Each scene shows the same named points in several views. A view is turned or mirrored, and shifted as a whole, has a little noise and may leave points out.
In the rows, 128 means zero.

Scene 1
View 1
J_30: 144,135,128,119,121,128,146,104,139,95,171,108,140,127,127,113,140,143,145,120,176,139,140,136,107,124,94,141,142
J_714: 148,132,140,129,127,138,139,118,140,134,153,112,152,127,117,99,124,150,146,118,119,132,140,129,113,127,110,134,121
J_289: 129,129,131,114,138,153,128,127,146,143,130,104,141,153,122,112,135,149,131,116,148,128,123,119,125,122,110,136,120
J_968: 158,136,150,151,123,136,143,122,133,154,153,120,165,111,105,78,108,152,155,114,64,126,146,126,110,134,119,124,101
J_643: 133,125,116,101,144,150,132,125,134,124,127,113,144,162,134,134,131,146,122,134,166,146,111,94,129,114,122,119,117
J_852: 130,132,147,124,128,151,140,109,152,131,128,104,134,147,115,108,132,150,139,115,158,124,136,112,115,139,102,142,135
J_698: 127,147,123,129,133,136,141,115,144,103,150,98,128,127,119,100,145,148,144,117,168,130,120,137,111,142,86,133,132
J_469: 157,146,138,146,119,150,151,140,137,121,165,118,170,111,117,91,126,144,152,119,87,143,127,138,121,132,134,111,114
J_996: 157,111,146,123,129,141,144,98,134,144,131,129,157,146,117,118,105,151,136,133,120,141,151,80,113,124,127,126,117
J_855: 149,128,151,129,122,152,143,118,147,140,137,115,156,141,115,107,122,147,144,118,121,133,143,117,118,126,125,135,128
J_613: 136,122,139,103,131,148,128,113,148,140,135,108,139,160,127,119,135,149,131,114,166,129,137,117,120,113,108,151,133
J_733: 149,137,98,107,136,126,136,132,120,98,178,117,158,129,141,123,134,141,134,134,150,158,110,131,120,102,114,111,110
J_736: 146,144,146,131,110,154,157,117,154,90,161,104,148,128,124,109,149,138,152,113,167,141,139,141,113,136,115,139,156
J_597: 132,130,141,128,139,148,132,118,143,154,120,109,141,146,111,100,121,154,136,118,124,121,128,107,121,137,108,131,114
J_398: 144,133,126,126,135,145,144,123,133,124,142,116,154,137,122,113,123,147,135,129,125,143,122,106,121,128,123,112,114
J_980: 139,134,135,121,133,161,144,127,144,125,130,111,150,149,122,119,131,144,133,127,141,142,120,103,127,130,129,119,124
J_999: 131,119,140,112,139,142,132,99,144,149,116,111,132,159,116,116,120,154,129,121,156,125,139,92,114,129,100,142,121
J_813: 153,144,137,139,116,133,145,125,139,116,175,113,157,110,117,89,130,144,155,113,114,135,140,150,109,129,108,132,126
J_265: 135,136,135,103,127,166,125,147,157,133,149,100,151,158,133,118,151,141,135,105,162,135,121,150,132,103,124,148,139
View 2
J_469: 121,150,119,112,133,127,139,137,110,114,81,146,130,147,86,128,151,154,123,116,146,97,167,140,116,146,143,125,98
J_289: 137,146,125,123,108,145,132,128,131,106,122,132,134,161,131,143,132,107,124,126,133,107,123,116,123,131,144,113,139
J_852: 142,135,125,100,97,145,135,128,132,109,130,121,136,161,128,143,122,118,137,96,128,96,127,111,126,136,149,113,136
J_714: 133,146,127,117,113,140,130,140,123,112,104,134,136,142,108,136,139,135,139,106,137,96,147,133,123,138,144,119,131
J_736: 149,146,106,77,107,165,140,145,119,92,120,126,126,155,122,131,120,153,143,100,156,97,152,92,107,156,165,113,121
J_855: 123,141,129,104,111,135,134,138,126,112,110,139,133,152,110,136,144,116,135,101,131,93,145,132,113,145,144,126,130
J_999: 129,140,132,108,95,138,123,126,136,109,140,132,141,154,136,155,126,96,136,103,115,93,120,124,134,125,141,120,157
J_597: 130,136,134,121,106,127,134,120,132,121,117,131,137,161,117,145,138,110,124,106,121,98,127,133,132,127,137,118,131
J_968: 117,136,139,120,122,114,134,138,118,130,79,139,139,135,78,129,159,142,140,90,129,87,164,162,121,142,132,130,115
J_996: 104,149,129,92,110,125,118,137,126,111,123,157,136,145,111,156,144,100,138,101,113,82,148,146,124,137,142,137,148
J_980: 122,150,114,95,117,137,132,126,125,101,122,147,129,169,125,149,133,110,116,126,131,101,137,117,119,137,149,124,125
J_698: 160,149,112,108,103,158,129,131,123,102,122,118,136,151,129,143,108,161,133,116,145,103,133,100,142,130,155,104,128
J_613: 139,148,126,115,100,157,129,140,135,100,134,130,133,155,141,145,130,100,140,115,134,103,122,111,114,138,150,116,157
J_813: 141,148,121,118,118,146,134,147,114,110,89,130,133,134,97,125,139,167,145,104,152,96,161,130,119,146,148,116,118
J_30: 150,158,110,95,102,170,121,150,120,92,125,129,134,134,129,144,114,158,153,109,151,94,147,101,127,143,162,112,144
View 3
J_398: 124,134,150,115,130,124,126,122,113,94,122,149,128,130,114,120,124,106,130,126,120,122,143,133,133,116,124,112,139
J_852: 130,132,146,128,135,134,125,125,134,102,101,156,125,117,133,114,110,116,159,118,143,129,112,123,137,128,146,119,107
J_968: 123,153,142,113,121,112,99,109,97,52,115,116,142,119,144,109,127,94,150,152,122,111,169,116,137,105,162,84,152
J_855: 128,135,146,132,127,111,124,125,114,90,114,147,132,121,134,115,114,114,154,131,135,115,141,119,139,109,145,106,129
J_999: 128,126,151,115,132,120,120,126,114,112,98,171,120,101,131,120,104,107,143,112,147,136,110,120,117,121,135,107,105
J_597: 133,140,146,110,128,126,118,120,117,99,105,149,131,117,139,122,105,94,142,123,142,135,132,122,128,120,141,100,117
J_265: 127,129,157,141,148,129,161,141,141,115,136,139,135,145,140,113,95,141,131,121,133,140,137,121,158,108,141,129,96
J_30: 106,118,156,138,154,144,128,127,136,81,117,149,123,120,110,92,137,153,146,122,118,121,107,131,141,126,148,139,111
J_698: 118,132,150,121,152,164,124,119,149,86,111,139,128,131,116,103,128,127,145,121,122,137,109,136,140,142,146,136,110
J_813: 113,141,150,132,143,132,117,118,123,56,125,117,138,130,131,97,135,131,148,143,111,114,148,125,150,117,161,116,136
J_289: 128,134,153,111,140,130,132,127,122,108,115,148,131,123,139,120,99,110,128,119,141,147,129,121,132,117,137,111,103
J_643: 126,121,157,115,137,126,147,134,120,128,122,171,120,132,108,128,109,115,113,109,127,139,124,133,128,117,107,122,115
J_613: 124,121,156,131,143,123,139,134,126,115,113,163,125,114,135,114,100,130,138,113,143,137,115,118,135,113,140,121,94
J_733: 103,122,165,115,155,138,141,127,118,87,144,141,126,142,96,105,137,142,97,125,97,130,139,138,136,111,119,134,129
J_980: 132,133,148,124,128,124,139,129,125,112,119,157,128,137,120,130,115,107,141,120,130,121,136,133,140,120,121,117,130
J_736: 118,128,148,156,142,140,136,131,152,88,118,142,129,135,116,102,131,146,168,126,124,108,119,134,160,128,150,142,123
J_469: 124,148,146,123,128,123,124,120,116,65,132,116,142,145,127,114,132,109,145,146,111,105,172,131,153,111,146,107,158
J_996: 124,125,148,122,118,93,115,124,92,98,107,171,120,104,120,122,122,108,146,124,134,110,135,121,120,103,130,98,138
J_714: 119,137,150,122,136,124,119,122,115,77,116,136,133,122,132,108,122,118,143,134,125,121,140,122,137,113,151,110,128
View 4
J_736: 134,121,151,137,104,116,125,133,139,148,141,122,130,105,133,113,120,94,126,107,121,121,154,125,163,129,121,129,137
J_265: 124,109,137,124,118,105,131,113,114,112,136,130,160,123,134,157,151,123,125,122,128,114,150,125,165,133,123,154,133
J_855: 123,131,129,122,151,102,141,105,100,140,132,115,127,127,127,97,141,115,121,137,124,146,164,129,138,131,107,139,122
J_613: 119,115,138,116,143,93,117,101,108,118,133,128,149,113,134,139,125,128,124,110,119,117,148,155,144,138,127,140,118
J_398: 132,143,114,110,143,106,144,134,116,120,120,122,136,135,126,101,124,124,114,123,123,144,152,129,132,137,123,139,119
J_643: 132,132,110,91,141,91,134,130,119,97,126,124,156,132,124,137,117,131,113,95,125,127,139,147,135,137,134,147,107
J_852: 121,119,143,134,154,102,131,98,110,129,134,126,132,106,129,120,119,120,118,116,111,109,146,153,140,136,132,133,120
J_980: 132,132,119,110,142,105,153,123,116,118,132,116,143,129,118,115,125,117,113,109,120,127,147,131,139,129,126,144,115
J_289: 125,124,127,123,149,103,138,111,108,111,125,131,143,123,130,130,131,132,117,123,117,117,144,145,140,140,134,144,121
J_597: 124,132,126,131,171,107,150,102,100,122,122,127,128,123,125,106,128,131,114,135,111,124,148,144,128,140,132,139,117
J_733: 139,147,111,97,108,102,112,165,138,111,107,135,152,139,148,125,122,132,124,121,134,155,153,121,147,148,123,140,135
J_996: 122,141,118,100,164,88,132,105,96,135,132,110,127,128,125,89,122,118,115,117,126,156,161,151,117,134,107,135,106

In a view up to two points have been moved. Name them for each view, in the order of its rows, or write none.
view 1 => none
view 2 => J_968
view 3 => J_289
view 4 => J_855, J_852

Scene 2
View 1
J_382: 114,96,139,120,93,116,152,103,114,123,113,107,175,160,134,97,144,113,138,97,147,140,141,82,102,148,134,112,126
J_699: 113,98,144,115,135,131,144,117,123,120,128,130,124,141,131,123,143,117,115,130,133,148,137,125,144,127,153,119,143
J_519: 113,119,149,117,123,136,132,130,116,119,109,128,137,141,129,144,162,123,138,111,148,123,131,122,132,139,132,146,136
J_173: 107,100,127,115,160,138,146,109,106,131,117,139,117,143,136,133,138,118,118,114,152,132,146,115,154,135,138,135,124
J_402: 112,113,133,124,120,134,132,114,102,113,103,128,138,144,134,122,157,119,128,105,148,129,131,107,123,137,133,124,128
J_100: 116,113,135,118,130,127,137,125,122,126,112,125,127,135,126,126,154,115,121,121,136,141,134,114,137,119,147,120,134
J_283: 119,105,123,100,144,120,153,127,124,136,120,119,134,139,129,145,146,108,127,117,149,140,151,102,137,125,145,136,119
J_912: 128,109,116,93,146,126,149,140,117,114,125,127,118,131,133,170,155,104,116,129,147,143,148,121,136,115,156,145,127
J_400: 120,107,129,111,132,134,140,125,109,105,122,133,124,137,137,145,154,110,115,126,140,141,138,127,133,126,150,132,135
J_595: 108,112,153,109,139,126,145,129,138,152,115,119,141,144,121,138,150,124,147,108,151,126,142,109,145,137,131,149,127
J_509: 114,128,138,123,158,146,120,136,116,123,104,144,94,122,124,149,162,121,115,130,137,127,126,139,161,113,143,135,137
J_719: 124,91,125,115,123,120,149,113,122,109,133,124,126,136,135,110,140,102,99,141,120,168,138,115,130,112,169,94,143
J_669: 110,106,165,120,104,128,139,121,128,124,119,118,157,152,127,119,153,126,144,110,140,133,132,116,123,148,136,133,145
J_148: 122,108,156,111,92,110,149,130,145,131,122,101,165,145,121,116,156,113,141,120,130,148,134,99,110,128,149,117,141
J_220: 113,101,146,116,126,128,144,117,125,124,123,125,135,144,130,122,146,118,124,122,136,142,137,117,137,132,147,123,140
J_177: 106,116,128,133,149,149,123,109,91,116,96,145,111,138,137,123,152,124,117,108,149,124,129,120,147,133,129,126,128
J_941: 112,121,140,119,129,138,129,127,109,119,102,130,132,140,131,144,163,122,136,106,152,120,131,118,131,138,129,144,130
View 2
J_699: 136,132,113,134,101,117,94,122,137,119,142,154,127,139,124,133,125,129,128,119,111,135,112,123,138,130,112,142,126
J_148: 104,159,88,117,91,104,131,138,151,149,152,158,113,152,134,116,124,127,100,146,114,133,113,133,147,126,123,131,141
J_382: 135,176,82,131,113,112,147,131,159,148,150,156,126,153,131,109,138,149,110,148,117,113,134,152,134,94,124,138,137
J_595: 99,160,124,128,108,93,132,111,138,109,126,133,141,150,135,121,127,119,132,133,116,125,98,132,148,124,124,151,130
J_519: 103,149,120,133,108,111,113,107,122,130,123,136,139,147,150,116,135,120,115,120,111,129,122,139,142,124,128,164,128
J_400: 119,124,118,143,116,128,94,126,136,127,124,150,131,135,141,130,124,127,121,112,116,136,124,132,130,130,113,153,121
J_283: 106,139,118,140,126,114,125,134,155,113,118,145,137,136,130,133,117,123,134,130,124,127,107,135,132,125,111,145,126
J_669: 117,164,105,126,91,104,122,113,133,138,151,143,128,157,144,110,138,130,110,129,107,128,119,136,147,115,130,148,131
J_220: 129,144,110,132,103,112,108,122,140,124,140,151,128,143,129,126,127,130,123,125,113,131,113,129,139,124,117,144,130
J_173: 136,136,132,149,129,119,104,111,137,100,116,141,148,135,125,135,129,131,148,114,119,122,116,133,127,117,110,158,120
J_509: 116,117,135,133,111,115,81,97,104,108,99,141,142,127,127,143,122,111,128,113,114,140,113,119,139,152,112,171,133
J_941: 106,147,120,135,116,114,114,104,120,128,113,136,143,142,147,119,135,123,117,121,115,126,127,140,140,123,126,169,128
J_177: 145,140,123,140,124,122,96,90,108,114,107,142,149,132,125,131,138,132,129,118,116,122,135,135,130,121,116,175,132
J_912: 93,115,126,148,127,127,101,140,149,117,109,147,135,129,147,137,111,113,130,112,123,140,113,132,129,138,108,151,117
J_719: 150,120,92,134,106,131,89,146,151,133,147,175,112,131,111,141,115,138,121,126,116,139,122,122,128,134,100,127,132
J_100: 122,137,108,130,110,115,107,119,132,125,123,153,129,136,123,133,123,126,121,129,117,133,117,129,137,134,113,150,136
View 3
J_595: 119,135,129,138,140,125,113,120,82,116,129,111,109,111,142,115,133,131,131,124,111,116,145,137,119,125,133,157,134
J_177: 130,128,148,139,133,128,110,105,119,121,94,139,136,153,132,107,142,114,125,114,144,123,164,124,112,126,110,143,110
J_402: 131,143,129,140,136,134,128,118,110,122,118,135,128,138,139,116,140,121,121,117,153,125,134,118,119,135,114,150,110
J_509: 126,92,142,132,116,135,105,114,117,100,89,141,122,149,114,99,138,105,136,115,114,127,163,126,106,116,137,152,129
J_382: 129,173,105,135,153,124,145,124,99,130,150,110,119,120,159,121,140,137,97,121,168,122,109,117,120,144,104,158,111
J_941: 128,134,140,145,130,138,118,121,98,119,116,140,124,129,132,117,138,121,143,117,134,123,139,125,123,130,129,147,118
J_220: 123,130,118,122,140,124,128,115,112,114,123,116,119,136,135,106,140,125,109,120,126,127,124,123,101,127,124,157,127
J_912: 132,113,136,132,122,131,122,131,117,104,116,129,90,113,103,95,143,123,135,109,118,115,136,107,79,135,150,147,108
J_400: 129,122,132,127,131,131,127,122,123,112,113,134,113,137,117,102,144,120,126,113,128,125,126,111,90,133,133,147,111
J_719: 131,117,99,107,134,120,141,121,142,103,119,111,109,147,123,87,146,120,79,114,143,130,113,103,75,132,121,163,117
J_699: 123,121,119,116,138,123,126,114,122,111,115,116,118,144,128,100,141,122,106,119,120,130,125,121,91,125,127,156,127
J_100: 129,119,117,130,130,129,125,120,113,107,116,124,115,134,130,103,138,119,110,117,136,124,136,119,108,127,127,160,124
J_148: 125,134,91,128,136,133,142,134,95,106,150,109,106,115,145,113,133,128,104,124,138,129,98,120,121,131,134,172,138
J_519: 125,133,134,141,132,138,122,121,96,118,120,136,123,130,134,119,137,122,143,119,125,126,129,127,121,129,133,150,123
J_669: 121,146,116,130,145,132,134,120,94,122,136,121,129,133,150,124,137,129,123,126,128,132,105,131,124,130,124,158,132
J_173: 126,133,149,127,143,116,109,106,116,123,103,121,117,135,125,99,144,125,122,112,123,112,164,123,87,129,118,141,108
View 4
J_400: 127,124,118,127,121,119,113,119,136,131,136,114,148,133,137,130,114,117,146,158,123,166,135,104,103,122,149,145,145
J_382: 124,108,117,147,122,145,136,113,160,128,151,133,142,144,103,124,146,101,113,116,94,129,100,148,121,117,117,143,139
J_220: 126,118,125,122,127,122,128,109,138,123,131,123,145,130,120,130,116,112,130,149,112,156,129,125,109,116,140,152,126
J_595: 156,126,137,104,135,122,138,103,150,120,141,122,129,138,115,139,123,105,125,136,102,145,144,112,102,114,152,165,123
J_941: 152,133,119,119,121,126,135,123,137,124,154,112,135,136,132,143,131,111,132,143,108,145,147,93,101,115,148,141,142
J_173: 144,121,132,111,125,128,111,128,152,135,141,124,139,146,132,138,110,132,115,157,115,187,139,92,98,122,139,147,127
J_148: 118,115,121,132,129,123,144,95,143,116,128,128,150,127,107,122,134,93,142,126,104,113,119,150,119,118,148,163,139
J_283: 138,117,132,115,133,127,113,114,166,132,129,131,147,149,126,128,119,118,135,139,111,156,135,109,104,132,159,165,144
J_912: 135,126,124,119,130,116,100,116,154,137,127,115,153,143,141,127,110,117,162,155,126,165,144,95,99,134,172,162,158
J_177: 140,125,119,114,114,134,129,139,129,125,150,123,141,134,138,144,122,134,107,159,112,169,148,82,99,116,132,126,130
J_719: 85,106,118,132,119,123,110,116,133,129,108,135,171,127,124,115,106,125,137,163,125,164,117,139,117,128,136,149,132
J_509: 139,133,124,95,120,113,130,127,117,119,128,118,149,121,145,143,109,131,135,173,124,164,171,74,95,121,164,146,129
J_519: 151,132,120,120,124,122,136,114,134,122,152,110,133,132,128,140,129,104,137,141,108,142,144,101,102,111,149,146,139
J_699: 120,116,127,120,127,118,120,108,137,126,125,124,147,130,122,128,108,116,133,157,117,168,129,125,108,118,140,153,123
J_402: 136,122,114,130,116,135,133,127,138,125,151,122,143,135,127,136,134,116,120,141,107,144,132,107,108,118,132,133,142
View 5
J_509: 124,138,90,95,139,143,131,138,121,135,143,132,127,147,127,137,109,135,120,122,122,125,112,128,160,120,129,157,138
J_382: 124,123,185,116,133,89,135,128,141,131,122,126,105,118,114,86,153,111,149,131,167,144,100,117,83,111,167,163,114
J_220: 124,134,143,117,127,115,142,130,134,133,124,118,115,136,138,119,134,125,127,117,150,139,110,121,118,114,149,157,118
J_173: 109,129,120,122,134,114,146,135,116,142,144,136,112,141,133,129,105,121,152,121,151,118,118,121,130,111,124,159,142
J_100: 122,138,127,110,135,128,133,135,125,128,125,127,119,137,125,115,129,131,131,125,139,137,101,123,125,116,145,162,121
J_699: 118,142,126,121,121,126,147,135,128,127,123,118,119,140,141,122,123,132,127,111,143,136,110,123,121,112,140,160,116
J_148: 135,138,170,114,130,120,122,120,138,127,100,115,120,133,127,97,162,137,126,127,152,158,90,125,107,121,173,155,108
J_400: 120,146,120,112,120,121,138,128,127,129,132,131,123,134,122,108,119,142,138,110,147,126,111,138,133,112,136,161,131
J_402: 125,127,140,96,134,104,132,135,135,134,142,133,115,125,110,103,129,116,137,128,147,127,111,127,120,114,149,163,130
J_941: 133,125,133,92,139,109,124,124,134,145,142,135,119,133,115,113,130,125,133,127,147,125,115,132,145,121,148,153,144
J_669: 138,125,161,104,128,102,132,121,145,140,124,115,115,132,132,109,150,120,119,120,156,143,112,124,123,119,168,149,122
J_283: 114,137,140,128,140,124,129,121,112,140,118,140,115,144,129,116,127,141,161,127,157,132,98,125,128,117,138,156,138
J_719: 107,159,126,133,110,136,152,143,124,104,113,118,122,131,130,104,121,142,134,107,140,141,96,124,93,103,138,174,96
J_912: 114,156,115,124,123,133,128,118,112,134,123,142,126,144,121,110,116,160,158,111,151,124,103,144,141,115,126,158,142
J_595: 131,119,149,115,150,118,123,118,124,154,119,129,112,149,141,131,141,126,138,134,155,139,106,117,144,126,152,144,142
J_177: 117,121,113,94,139,111,142,146,128,135,160,136,114,130,114,124,109,108,133,128,136,117,120,121,133,111,132,164,137
J_519: 135,127,137,95,135,109,124,121,136,147,136,128,120,136,122,114,136,129,128,123,149,130,115,133,145,122,153,150,140
View 6
J_148: 117,118,143,121,118,109,142,162,104,130,125,153,111,150,140,142,131,149,149,109,119,126,88,78,117,97,118,124,106
J_669: 99,102,135,133,104,126,145,150,106,143,120,146,127,149,143,122,128,160,142,118,126,132,87,86,121,112,133,134,100
J_699: 103,110,144,131,119,124,135,135,137,140,121,139,139,132,137,136,115,127,154,112,132,143,119,108,134,124,130,149,110
J_912: 84,142,128,124,118,123,162,125,126,130,103,139,146,134,139,156,112,114,166,100,154,114,141,112,113,139,124,134,116
J_402: 73,116,133,115,103,117,142,137,114,135,125,141,120,146,140,121,108,156,134,114,137,137,112,106,130,128,148,134,107
J_100: 94,126,134,119,119,120,139,139,123,138,126,142,133,137,135,139,112,133,146,119,134,140,122,107,132,122,131,135,114
J_177: 62,118,126,119,105,128,140,123,126,146,129,133,141,136,136,116,97,145,127,129,144,150,132,124,143,146,155,143,113
J_519: 78,121,117,129,102,135,154,137,102,148,115,140,139,146,139,127,117,150,144,124,139,129,111,97,119,131,135,130,104
J_595: 92,113,130,133,119,137,167,149,108,148,129,138,152,146,150,132,132,138,126,137,144,122,108,99,108,121,123,128,118
J_941: 68,124,116,123,101,133,155,134,103,145,117,139,138,147,138,125,113,151,138,125,143,130,118,103,123,137,141,129,108
J_400: 84,124,132,125,109,123,144,125,128,135,109,139,136,135,135,139,109,131,161,102,140,130,129,108,127,135,136,142,107
J_719: 114,118,161,117,128,99,120,135,151,121,122,145,118,127,133,147,107,120,166,88,125,145,123,111,141,113,131,150,111
J_173: 72,108,143,127,117,128,154,123,140,137,125,130,151,135,149,126,108,127,129,118,156,134,134,127,125,142,146,149,116
J_283: 88,124,144,120,125,118,164,139,125,127,124,138,139,141,149,145,121,124,137,112,152,115,126,111,109,125,126,132,121
J_220: 100,108,143,130,117,121,141,140,128,139,123,142,134,139,141,133,119,136,146,113,132,137,111,103,127,120,131,142,109

In a view up to two points have been moved. Name them for each view, in the order of its rows, or write none.
view 1 => J_173
view 2 => none
view 3 => J_148
view 4 => J_595, J_699
view 5 => J_220, J_912
view 6 => none
